A landscape with many valleys, sampled at points; each row gives a point and its height.
A ball rolls from a point to the lowest of its 2 nearest points, and stops where none of them is lower. Distance is the straight distance between rows; heights are no part of it.
K_416: [138 100 133  86 169 180  96  62 118 145 160 112 121 134 140 145 162  96
 125 171 116 117 153 159 164 108]  height 663
K_634: [132  89 140 162 103 161 160  90 171 148 103  95  99 102  64 172 108 103
 129 139 127  93 151 115 136 154]  height 182
K_632: [118 177 111 136 122  91 158 182 127 167 108 147 107 165 108  75 175 165
 137 120 107 137 119  93 153 100]  height 228
K_355: [188 138 103 122  97  98 167 137  92  80 125 169 132 121 141 140 178 126
 101 108 128 121  87 111 142 139]  height 486
K_407: [ 92 129 142 157 114 147 165 108 141 141 159 173  95 171 132 178 105 160
 116 124 149 150 170 108 117 108]  height 227
K_627: [128 167 166 111 157 157  98 122 114 143 145  86 118 107 128 117 160 153
 102 156 111 170 158 107 133  93]  height 531
K_474: [181 156 169 120 129 146 108  95 108 100 123  92 124  94 135 121 161 167
  97 143 149 136  93 154 135 162]  height 843
K_792: [129 166  85  91 140 139 115 139  90 146 150 126 153 136 150 106 111 158
 181 125 151 127 161 151 104  72]  height 434
K_506: [185 100 134 108 105 162 120 101 141  92 119 116 116 131 104 150 134  75
 108 130 144  82 135 163 100 143]  height 741
K_836: [146 156 170 161 103 145 176 155 122 136 125 133 121 120 114 144 130 165
 136 118 130 126 135 120 103  66]  height 353
K_191: [130  82 149 113 156 156  98 155 151 127 182 114  54 118 156 175 155 104
 111 184  98 117 125 165 190 144]  height 528
K_771: [133 119 159 144 162 122 159 158 149 148 122 138  97 146 166 119 159 159
 125 151  91 150  81 156 171  93]  height 263
K_132: [124 146 121 151 176 128 119  44 148 139 108 154 134 152 158 117 132 183
 160 121 132 136 143  98 132 158]  height 328
K_624: [128  55 106 156 104 106 123 125 156 122 110 135 153 104 133 152 104  58
 150 113 123 112 117 126 146 148]  height 384
K_847: [105  90 181 139 154 176 167  82 155 179 145  79  93  96 134 143 158 143
 120 162  94 141 119 111 182 129]  height 431
K_668: [157  95 130 130 132 121  74 173 143 101 159 132  81 104 132 163 156 107
 134 160 113 111 118 148 171 137]  height 497
K_647: [162 115  55  77 154 166  91 111  86 140 126 120 182 109 151  99 157  97
 171 130 154  82 118 151 136  89]  height 360
K_778: [148  92 126 117 129 112  95 169 200 130 158 128 115 108 159 138 100 126
 218  93  89 119 163 118  97  60]  height 426
K_748: [131 108 136 155 115 126 119 151  82 134 149 119 156  60 148 146 128 132
 141 158 138 150  81 139 184 119]  height 165
K_113: [152 154 163 171 111 133 211 118 120 139 118 172 123 137 141 169 126 193
 125 109 131 139 110 115 132 103]  height 332
K_333: [ 97 202 155 139 123 116  71 155 127 115  99 101 116 144 100 108  99 158
 126 128 152 163 141 133 101 186]  height 674
K_948: [ 74 127 187 129  97 128 171 185 128 121 135  83 122 124  96 115 114 102
  52 131 108 138 107 135 109 130]  height 517
K_25: [192 141 155 104 106 137 144 141 163  73 125 155 107 141 154 135 146 119
 118  83 112 108 150 120  60 119]  height 389
K_183: [170  92 139 139 116 155 106 104 143  99 108 125 122 114 135 175 118  86
 102 124 152 129 116 182 107 175]  height 747
K_895: [ 99 104 109 183  93  86 143 162 130 148 108 115 178  91 112 113 106 122
 177 110 118 122 105  90 148 109]  height 349
K_565: [189 146 153  95 147 186  94 107 103 118 183  93  78  91 101 162 183 148
  91 172 123 119 168 134 126 100]  height 536
K_969: [177 148 105 120  96 106 131 185 113 117  93 111 109 109  90  91 178 130
 122 142 126 110  52 128 169 156]  height 797
K_220: [164  77 153 130 143 151 154 106 145 139 138 107 101 115 111 126 180 100
 120 152  87  80 103 146 180 139]  height 773
K_332: [ 60 132 147 206 117 146 163 133 130 177 117 144 150 138 108 141  63 170
 133 121 166 137 124 131 110  98]  height 135
K_875: [108 151 120  78 143  90  69 121 140 121 140 163 125 194 185 129 102 106
 128 131 142 147 142 179 114 161]  height 129
K_538: [152  88 129  81 126 158  84 105 103 111 173  94 148  96 142 116 156  65
  64 139 136 105 110 152 112 116]  height 726
K_252: [110 120  82 104 130  91 134 124 156 125 137 155  90 185  97 105 162  92
 105 134 108 116 145  84 144 152]  height 284
K_449: [ 85 143 108  93 167  94 142 127 145 109  87 107 121 169 136  68 158  92
  66 128 103 136  77 133 158 219]  height 326
K_550: [132 151 169 118 120 146 104 148 140 146 124  88 114 123  96  82 153 120
  82 153 127 126 102 176 127 135]  height 410
K_376: [113 157  74  99 109  74 126 157 149 154 135 154  75 193  93 110 156 139
 144 134 123 121 166 105 167 139]  height 257
K_383: [ 86 147 218 148 108 139 164 160 127 150 140 103 137 123 111 114 116 153
  74 132 102 158 116 141 108 107]  height 507
K_269: [106  91 138 139 131 164 131  50 134 151 116  64 126  97  83 140 119  98
 129 170 135 101 147 117 163 173]  height 245
K_372: [ 98 176 138 133 103 148 170 148  67  94 134 145 176 109 167 114  93 169
 130  97 148 122 136 127  56  87]  height 76
K_813: [154 149 175 123 154 133 148 155 105 138 151 105 123 113 183 130 121 178
 116 115 103 173 133 117 108  42]  height 451
K_680: [125 101  76 111 114  92 119 104 158  95 137 165  81 162 114 186 117  78
 103 108 132 147 198  82  95 192]  height 490
K_786: [ 47 129  96 105 150 115 144 117  92 117 118 141 126 174  84 102  72  91
  66 123 124 117 145 120  80 138]  height 208
K_31: [110  98  97 180 144 157 139  77 164 180 115 163 138 164 131 157  94 183
 191 108 147 132 148 136 140 117]  height 423
K_371: [ 82 112 123 121 113 121 151 110  99  91 158 112 120 137 119 154 111  75
  64 135 120 140 134  96 122 156]  height 277
K_124: [165 120 121 114 166 154  82 174 117 171 120  88 163  90 151  92 126 142
 159 132 127 137 109 175 130  40]  height 460
K_309: [ 61 114 143 152 115 102  98 135 111 106 168 112 163  98 159 138  81 116
 136 128 137 165 128  93 132 137]  height 378
K_185: [ 93 114 194 150 171 136 153 103 140 169 147  91 104 113 185 134 145 171
 107 152  92 191 112 101 166 120]  height 563
K_718: [156  90 158 141 121 136 148 152 157 148 111  79 108  97  79  98 168 101
 129 140  85  66 111 126 163 132]  height 781
K_621: [118  88 137 104 122 126 156  75 125  94 138  97 147 119 109 153 118  74
  69 131 121 106 131  99 101 170]  height 223
K_826: [133 114 145 135 113 114 112 180 160 159 119  78 103  78  79  93 186 107
 148 145  82 100 108  93 188 130]  height 785
K_639: [140 144 140 124 103  86 132 171 189 133 152 149  67 159  93 130 155 166
 149 108  90 131 171  68 132 101]  height 178
K_712: [154  95 115 133 138 127 202  57 147 137 121 161 142 160 127 128 162 135
 157 101 106  76 145  78 126  93]  height 448
K_824: [173 117 104 164  91 128 139 170 158 149  59 125 105 131  67 129 115 113
 153 132 137  96 105 153 131 141]  height 316
K_724: [ 91 187 124 131 124 126  88 124 107 116 131 105 103 141  96 131  95 155
 121 159 164 164 150 137 154 171]  height 669
K_800: [ 79 143 145 108 159 144  69 110 102 151 178  95 142 102 163 141 134 128
 104 171 111 182 170 111 137  97]  height 588
K_664: [125 190 172 133 115  88 131 177 151  93  93 119 120 145 142  88 144 145
  83 104 112 171  75 133 121 184]  height 804
K_662: [104 124 149 148 114 122 102 165 187 141 110 115  96 135 117 136 108 103
 145 133 114 157 119 128 157 191]  height 689
K_80: [ 89 154 141 143 139  97  89 123 189 140 102 147 105 175 114  97 108 141
 140  96 114 150 163  96 108 182]  height 50
K_971: [102  91  97 111 127 110 173  86 116 108  91 109 153 143  77 150 121  62
  85 115 121  92 113 122  86 161]  height 179
K_876: [181 111 128  75 157 178 157 100  95 115 169 148 123 138 163 131 182 117
 116 131 120  91 148 142  98  63]  height 501
K_910: [158  99 131 153  84 122 159 164  83 118 125 114 171  39 129 170 120 130
 123 141 141 114  64 118 158 137]  height 137
K_125: [168 101 145 128 167 120 149 149 159 139 138 153 104 151 173 141 132 169
 167 132  96 136 114 157 144  61]  height 334
K_840: [ 98 117 100 108 120 117 115 135 161 172 140 124  92 170  51  99 132 102
 148 142 120  81 197 106 133 101]  height 346
K_684: [103 164  98 141 127 102 190 107  75  91 108 165 150 155 145 168 108 144
  64 114 154 157 106 105  95 184]  height 181
K_735: [100 140 122 140 169 100 120 107 134 144 115 141 145 165 148  81 152 148
 157 126 120 138 116 100 150 132]  height 287
K_483: [179 142 160 147 135 134 108 122 148 139  67 112 151 129 117  85 155 146
 165 111 123  96  92 169 122 123]  height 94
K_402: [ 84 128 166 175 123 149 109 126 151 146 121  99 118 120 125 146  89 136
 131 155 142 166 116 154 152 151]  height 675
K_928: [144 148 146 113 158 161  86 154 115 186 118  66 143  96 143  98 137 155
 130 158 107 152 125 134 126  57]  height 487
K_306: [ 75  75  81 131 143 113 121 120 102 119 189 169 188 123 186 155  95  87
 153 124 147 147 144 134 142  95]  height 417
K_934: [140 118  84 106 131 120 119  89 128  82 114 180 145 155 159 150 111  93
 137  97 150 110 167 118  88 167]  height 421
K_166: [190 177 153  93 168 158 110  97  85 136 138 104 139 108 151  92 205 151
  81 147 134 137  94 140 132 123]  height 835
K_266: [141 141 145 165  79 123 113 154 176 115  96 100  95  96  56 141 116 119
 144 113 117 115 166  82 126 139]  height 107
K_129: [ 98 151 104  98 121 159  95 112  52 117 144 107 199  75 157  79 108 121
 125 111 152  96 113 126  67 118]  height 74
K_844: [131 154 158 133 170 163 156 135 113 174 114 121  92 141 155 121 173 171
 115 172 119 169  82 186 187 110]  height 331
K_362: [148  91 117  67 153 184  77 112 118 144 177 110 131 121 135 136 168  65
  97 148 111 111 150 151 127  82]  height 706
K_679: [135 162 206 128 125  99 114 161 164  98 124 123 114 131 166 107 153 159
 113 110  86 174  97 128 104 125]  height 808
K_631: [143 113 123 153 125 145 178 136 169 179 133 195  78 192 117 159 123 168
 131 132 133 114 139 180 144  92]  height 493
K_861: [ 33 153 138 130 132 104 151 116 100 109 113 135 132 136  79  93  52 141
  70  94 120 124 151  77  70 142]  height 190
K_701: [162 111 100 166 118 154 137 174 179 158  64 130  70 115  85 143 122 107
 150 134 132 118 107 175 171 186]  height 301
K_133: [121 133 158 182  77 110 142 169 132 133  94 110 179  84 110 120  89 138
 157  98 129 123 106 106 115 128]  height 342
K_459: [155 127 145 175  98 160 138 118 178 140  82 100  96  84  47 165 106 125
 140 122 136 121 190  94 131 179]  height 138
K_494: [140 162  89 122 133 139 176  79 116 137 125 187 129 201 135 151 108 146
 129 120 162 110 150 153 117 129]  height 483
K_14: [127 145 138 136 135 123 161 107 137 126  77 117 136 161 106  93 126 113
 104 127 116 111 106 146 120 166]  height 126
K_523: [ 98 155  98  87 139 159  78 104  72  79 155 148 161 104 170  88  84 131
 131 119 163 106 150 144  60 144]  height 83
K_282: [ 77 151  82 132 119  96 156 164 148 188 122 164  95 193  83  87 137 160
 133 137 122 128 135 101 174 123]  height 241
K_98: [ 66 149  80 141 137  89 130 153 146 159  94 161 107 192  93  82 102 147
 133 125 126 128 114 102 147 168]  height 253
K_557: [110 126 196 119  94  95 165 126 160  83 127  87 147 101 102 142 107 124
  74 111 105 137 124  80  90 169]  height 320
K_749: [ 90  93  91 155 133 119 125 125 185 180 128 150 132 166  88  96 107 155
 201  94 128 100 174  97 113  86]  height 375
K_22: [180 173  91 102 134 150 117 118  71 135 150 132 116 114 107 152 157 170
 153 165 185 131 157 136 167 109]  height 481
K_386: [177 156 100 123 116 123 176  80  94  86  86 141 144 145 122 135 154 131
 106 103 142 106 114 110 120 169]  height 503
K_184: [162 161  59  78 142 147 154 131  85 145 129 156 162 161 137 109 152 155
 155 119 159 106 148 169 124  86]  height 449
K_268: [128  96 170 100 125 160 185 132 130 145 110  73 122 113 102 114 138 110
  55 150 124 113  63 189 150 158]  height 207
K_28: [149 100 166 129 140 133 119 131 157 128 123 137 141 135 172 126 121 120
 170 121 109 133 122 160 113  87]  height 383
K_959: [ 80  83  93  79 134 111 131 142 128 126 182 170 149 170 161 114 110  71
 139 102 112 107 164 142  89  79]  height 312
K_505: [ 76 127 129 167 113 147 169 133 127 170 151 147 114 142 108 151 107 154
 134 140 147 151 139 117 161  99]  height 174
K_943: [ 81 166 110 119 140  80 172 127  60  77  95 165 163 127 128  88  88 147
  74  91 117 121  93  80  89 153]  height 162
K_832: [155  83 177 136 122 129 109 156 194 120 134 124 109 110 147 132 130 105
 176  93  79  99 163 102  76  67]  height 409
K_51: [109 136 171 145  83 113 133 149 129 104 106  91 171 110 108 106  85 133
 106  97 129 126 115 112  87 153]  height 336
K_947: [135 145 120 123 132  93 129 176 141 145 149 138  95 128 106 105 177 140
 145 127  98 132 148  92 148  70]  height 205
K_295: [ 65  88 108 102 136 106  68 126 140 139 166 119 111 164 118 113 124  42
 109 164 117 128 151 133 157 149]  height 285
K_768: [110 122 169 107 130 126 162 123 127 110 112  83 138 109 136 115 137 122
  66 147 130 142  67 152 157 189]  height 159
K_882: [105  98 167 126 115 116 169  75 136  93 126  98 175  91 120 179  93 103
  73 134 119 136 114 105  98 197]  height 278
K_9: [110  88  91 152 105 126 116 138 189 168 134 124 123 144  59 132 102 125
 195 121 140  93 191  95 131 103]  height 363
K_868: [115 116 101  92 143  88 131 126 133 113 119 132 116 174 120  67 170  75
  89 136  96 112 108 110 144 176]  height 307
K_258: [ 89 127  94  99 143  94  82 107 150 135 124 162 103 197 140 145  98  91
 109 147 145 159 150 163 133 194]  height 180
K_931: [109 132 168 189 131 147 190 100 130 142 124 181 151 155 177 155  91 186
 128 104 139 161 118 133  99 109]  height 293
K_442: [145 141 106 111 138 110 178 107 145 153 130 213 104 219 142 143 146 157
 130 116 131 126 137 160 127 124]  height 506
K_246: [166  89 143 111 136 160 163 162 149 113 100  85  86 116  96 144 154 115
  65 150 130  74  59 196 150 176]  height 246
K_666: [ 97 196 163 196 128 109 123 151 134 136  84 145 144 131 130  95  88 197
 142  98 136 160 121 103 108 137]  height 679
K_93: [157 158 102 123  97  67 122 181 122  78 169 169  97 106 148 150 165 153
 137 123 118 161 123  74 166 128]  height 425
K_528: [118  88 149 109 169 168  91  94 142 149 165 106  78 129 145 153 159  98
 110 193 118 147 145 168 177 136]  height 596
K_203: [156 112  89 101 104 127 117  91 140  76 164 165  81 141 127 207 130  92
 116 136 146 146 183  93 132 175]  height 538
K_197: [ 64 116 104 142 139 137 156 108  94 141 135 154 163 176 125 108  87 110
 102 118 133 104 139 128 103 100]  height 234
K_877: [105 144 134 118 120 100  46 136 174 125 118 116 112 142 118 100 103 115
 177 116 127 132 177 111 103 157]  height 75
K_709: [ 84 162 143 151 117 153 136 138  71 120 138 130 169 125 131 123  74 145
 141 113 168 126 136 152  88  82]  height 90
K_232: [ 68 166 158 119 170 142  83  93  97 147 161 117 119 136 167 133 111 162
 128 166 145 200 167 135 137 124]  height 636
K_392: [ 89 156 126 124 122  96  98 168 105 115 171 126 137 105 158 133 130 139
 147 130 134 184 149  94 137 113]  height 399
K_899: [ 81 104 151 157 117 108 157  84 108 108 145 100 174  82 143 160  71 129
 115 135 136 155 119  84 133 174]  height 337
K_903: [156 114 115 100 134 155  70 129 118 157 128  86 160 121  99  62 160  78
 131 128 130  89 108 156 112  98]  height 427
K_45: [142 128 152 159 129 106 123 170 138 132 115 115 121  90 150 131 144 162
 159 141 114 158  97 135 173 114]  height 204
K_867: [157  88  90 151 116 144 117 140 118 130 146 144 154  86 124 171  94 117
 206 129 165 109 131 170 151  81]  height 419
K_52: [100 120 110 113 148 115 196  89  98 126  74 116 161 163  97  90 128 105
  77 130 110  85  89 128 114 167]  height 149
K_893: [104 163 118 132 118 113 141 167  87 124 178 127 138  97 141 150 121 170
 151 125 131 172 170  76 135  62]  height 418
K_131: [126 122 126 166 127 103 115 116 203 157  95 139 100 154 110 109 142 155
 157 106 117 135 152  80 139 165]  height 84
K_321: [177  95 143 155 134 153 144  86 147 127 100 133 126 107 130 147 156 127
 141 147 122 105  87 168 172 155]  height 763
K_689: [117 163 143 136  86  85  88 182 122  86 151 120 107  87 148 148 132 139
 129 132 130 175 111  87 157 146]  height 412
K_410: [179 147  91 139 104  92 146 139 149 102 140 173  97 107 143 172 163 158
 167 114 129 140 142  79 164 124]  height 446
K_516: [199 160 113 121 112 114 150 124 112  95 121 143 113 105 119 138 193 157
 145 129 118 115 118  76 160 133]  height 469
K_314: [151 107  61 126 121 113 116 109 102 120  92 110 170 102  87 114 115  83
 168 136 160  74 114 117 140 150]  height 333
K_475: [161 115 137 107 131 113  67 174 168 129 141 106  91 100 109 137 124 135
 203 131 109 125 162 127 131  85]  height 447
K_667: [122  93 123 113 153 137 131 113 110 114 139 138 179 123 186 107 121 111
 175 121 126 118 108 148 104  67]  height 407
K_975: [166  95 139 175 111 158 112 104 144 123  87 118 128  88 133 180 111 116
 133 149 142 145 110 169 143 191]  height 754
K_717: [130 141 116 118 108 123 126 207 118 149 112  85 104  73 100  93 175 126
 117 144 102 114  65 126 208 159]  height 791
K_224: [165 121 178 112 117 116 100 132 168  88 135 102 106 104 121 108 166 110
 150 101  79 107 145  86  90 109]  height 422
K_897: [ 99 156 119  81 138 140  77  99 106 103 141 155 129 165 175 120  83 141
 142 126 156 125 164 172  73 151]  height 98
K_390: [133 123 127 149 115 125 137 119 223 165 121 146  62 159  87 132 156 172
 161 117  99 141 176  67 141 135]  height 133
K_747: [136 150  89  98 102 113 120 106 118  69 144 147  71 149 119 199 121 101
  90 163 167 163 156 124 141 186]  height 568
K_915: [ 26 105 115 105 131 101 150 102 113  97 134 113 122 147  83 148  81  75
  50 129 112 131 143  93  79 171]  height 236
K_754: [185 152 136 144 127 140 145 104 153 138  64 142 138 171 101 101 156 127
 143 115 121  96 115 153 129 158]  height 106
K_339: [166 134  96  96 107 127 144 101 108  71 120 113  99 119  99 178 151 105
  72 153 160 131 115 121 129 185]  height 535
K_194: [123 123 126 149 120 129 147 124 156 126  96 150 163 148 121 109  99 119
 165  71 117  91 151 111  74 109]  height 392
K_917: [166 110  68  67 177 157  93  99 111 147 147 115 153 126 177 114 156 124
 170 146 140 126 148 165 140  81]  height 391
K_500: [154 119 130 130 158 131 163 150 107 139 156 158 130 139 195 142 130 169
 139 123 114 157 120 145 117  37]  height 395
K_630: [ 89  82 100  90 111 111 105 156 153 160 163 125 106 177  84 122 122  55
 123 150 115  99 170 138 141 116]  height 324
K_374: [ 69 125 154 177 110 160 150 133  96 158 132 106 179 103 115 128  51 152
 162 109 152 116 151 135  92  66]  height 108
K_905: [164  83 121 146 124 138 132 168 162 114  81 115  79 113 117 175 134  88
 110 144 119 105  73 193 158 184]  height 276
K_307: [128 141 169 107 146 139  71 137 127 138 120  65 161 127 120  40 142 108
 108 126 131 118  88 172 100 126]  height 420
K_760: [129 112  68 111 147 127 113  93  64 131 128 126 189 116 131 104 129  94
 151 144 156  95 129 127 158 136]  height 345
K_953: [ 68  66 103 112 143  97 125 135 127 122 198 153 175 127 185 136 101  74
 153 104 107 140 139 100 119  68]  height 362
K_730: [107 134 101 113 143  93 120 134 158  88  74 103 128 145 128 107 132  91
  79 129 130 156  74 140 123 220]  height 343
K_106: [159  69  77 167 110 122 110 133 162 134 115 166 153 102 145 170  96  91
 207 113 144 111 139 154 147 129]  height 405
K_74: [153 166 197 157 111 134 137 154 141  88 132 127  72  92 150 177 137 172
  76 144 125 160  98 146 146 176]  height 852
K_819: [ 80 168 147 151 132 126  73 118 129 138 140 133 106 135 144 148  87 164
 147 164 166 194 152 144 146 172]  height 660
K_886: [175 164 107  69 167 159  75 117  91 140 149 118 135 121 163  99 190 135
  95 145 118 148 118 151 128  93]  height 826
K_967: [147  95 121  96 101 169  86  98 108  89 162  92 132 100 101 144 120  66
 100 139 170  81 137 154  92 128]  height 735
K_773: [131 160  93 129  93 147 161 156  75 130 170 145 122 102 105 159 129 142
 124 128 147 130 163 114 138  52]  height 439
K_849: [114 165  84 135 148  66 117 130 135 140  88 166 143 188 134  74 131 152
 160 114 121 131 114 114 165 168]  height 266
K_305: [184 154 168 117 120 161 152 122 128  99 132 147 115 132 156 159 147 166
 138 110 130 112 144 149  83  77]  height 371
K_810: [106 150 226 152 137 151 153 142 119 140 149 109 118 113 161 133 129 180
  90 138 104 170 133 143  97  66]  height 489
K_233: [131 120 156 128 117 116 132 123 105 110 102 104 168 106 157 116 133 121
  99 136 140 139  43 173 138 165]  height 124
K_19: [143  88 138 181 140 149 173 118 188 186 123 177 115 169 134 165 107 175
 168  97 127 133 139 152 132  85]  height 463
K_244: [152 155 170 124 162 160 114 140 109 158 114 124 127 150 148 105 147 174
 126 153 138 151 107 200 133  84]  height 379
K_126: [163 176 120 140  91  82 125 200 118  98  78 131 121 117 122  97 139 139
 112  99 131 147  51 121 123 165]  height 801
K_686: [ 43 160 139 141 144 103 159 117  70 135 124 152 170 123 125  77  69 166
  90  85 111 127 125  61  88 123]  height 177
K_991: [139  80 111 170 123 129 156  93 178 144  97 168 138 154 118 141 113 110
 147  62 121  98 178  78  87 137]  height 408
K_436: [144 142 149  79 145 119  67 158  98 118 169 119 141 122 188  87 162 108
  95 124 117 165  98 147 111 100]  height 817
K_349: [119  87  69 108 139 104  95  97 147 104 118 162 115 154 155 171  98  50
 111 105 133 141 182 124  88 202]  height 452
K_933: [ 55  97  95  97 130  90 104 138 140 110 147 155  99 189 141 141 106  51
  93 147 128 159 124 137 136 176]  height 232
K_547: [157 137 114 117 106 103  60 154 151 112 162 108  86  93  98 146 137 131
 182 153 138 143 172  92 176 126]  height 467
K_466: [175  95 115 101 156 150 178  68 142 123 143 149 121 152 157 129 180 116
 146 109  92  87 157 109 117  68]  height 494
K_311: [108  76 124 170  97 111 107 143 153 138 123 109 133  68 119 151 104  93
 166 131 120 126 111  97 165 129]  height 365
K_137: [158  90 149 106 123 168 150 110  76 163 155  93 224  64 120 130 140 103
  83 142 122  95  75 133 126 135]  height 92
K_977: [100 200 169 155 128 109  66 148 144 113  97 100 142 108 132  89  87 168
 152  97 132 156 145 113  81 162]  height 677
K_782: [101 121  92 143 149 118 136 131 180 146 112 161 161 157 124  87  95 141
 202  75 116  87 159  95  79  80]  height 385
K_463: [ 92  94 114 117 131 122 153 122 129 128 148 169 132 194 142 125 122  79
 104 124 123 116 121 148 124 108]  height 271
K_196: [121 138 180 103 142 106 109 174 124 109 154 144 136 140 202  96 146 131
 104 118 107 176  81 145  99  92]  height 813
K_595: [201 111  80  78 171 168 143 107 102 142 151 135 159 117 180 125 173 138
 143 131 113 117 134 141 133  43]  height 450
K_312: [156 137 176 129 129 164  86 142 120 131 134  99 110 127 115 117 130 141
 124 144 145 118 117 190 106 101]  height 398
K_325: [166 157 129 124 135 173 121 125 101 137 140 114  76  94  91 155 179 161
 125 185 139 123 155 138 171 109]  height 504
K_708: [158 150  94 116 118 117 154  90  92  85  99 101 152 110  98 150 145 127
  91 137 162 124  86 120 126 197]  height 516
K_79: [110 152 134 131  81 115  86 158 159  99 132 107 104 125  76 113 103  96
 144 110 130 122 166  92  97 139]  height 91
K_375: [145  84 113 125 142 153  83 170 111 150 152 111 138  86 143 138 119 115
 170 145 146 119 123 181 135  53]  height 438
K_609: [145 117 125 127 110 122  42 194 123 114 183 106  70  66 112 169 142 122
 145 169 137 140 144 131 160 126]  height 484
K_833: [172 184 178 142 106 144 127 154 124 106 120 135  97 122 140 138 149 184
 100 139 143 154  98 156 124 149]  height 848
K_622: [142 119 108 184 156 153 139  44 157 165  99 150 146 135 112 158 112 182
 172 109 146 116 175 103 148 152]  height 381
K_716: [119 128 171 181 116 149 174  93 146 136 120 174 148 149 173 143  89 151
 121  64 119 146 163 101  59 140]  height 330
K_472: [167 135 163 142 131 137 127 119 104 143  91 106 178 110 148  78 141 142
 144 123 149 117  55 177 127 126]  height 105
K_46: [153 182  86 120 120 142 168 117  72 119 146 163 113 134 110 152 155 178
 123 143 163 132 153 117 152 100]  height 462
K_671: [ 89 173  77  95 177 103 109 152  94 170 156 143 153 164 157  93 117 160
 146 126 131 159 158 139 135  78]  height 454
K_452: [159 126  70 155 108 139 120 140 125 138  53 126 149 127  66 132 102 112
 167 130 161  95 123 146 128 144]  height 325
K_440: [165 153  79 127 131 144 157  97  93 123 110 190 145 168 143 146 124 151
 168 120 163 101 118 166 145 118]  height 464
K_114: [123 157 136 112 119 142 158 117  40  96 137 125 207  94 160  99  96 158
 112  90 149 111 108 114  60 132]  height 62
K_70: [100  92  97 115 164 115 134 122  83 122 158 164 189 130 210 133  98 113
 166 112 148 141 112 169 126  85]  height 432
K_76: [123  77 163 145 140 170 126  86 124 165 143  69 116  71 100 152 137 115
 137 179 123 117 138 132 192 142]  height 313
K_128: [183 120 130 123  96 141 152 118  50 128 146 105 202  36 120 145 140 134
 116 141 159 107  74 121 133 144]  height 116
K_254: [115 183  98 142 126  78 184 123  77  96 111 175 159 152 151 108 125 152
  97  90 127 130 105  81 112 145]  height 144
K_605: [174 148 130 114 108 123  99 111 150  96 118 151 113 143 137 138 137 127
 146  98 131 128 164 116  92 157]  height 403

Where does a ball stop that starts at each point below?
K_712 => K_114
K_903 => K_483
K_847 => K_80
K_196 => K_832
K_747 => K_392
K_631 => K_282
K_203 => K_931
K_538 => K_832
K_876 => K_483
K_977 => K_621
K_666 => K_621
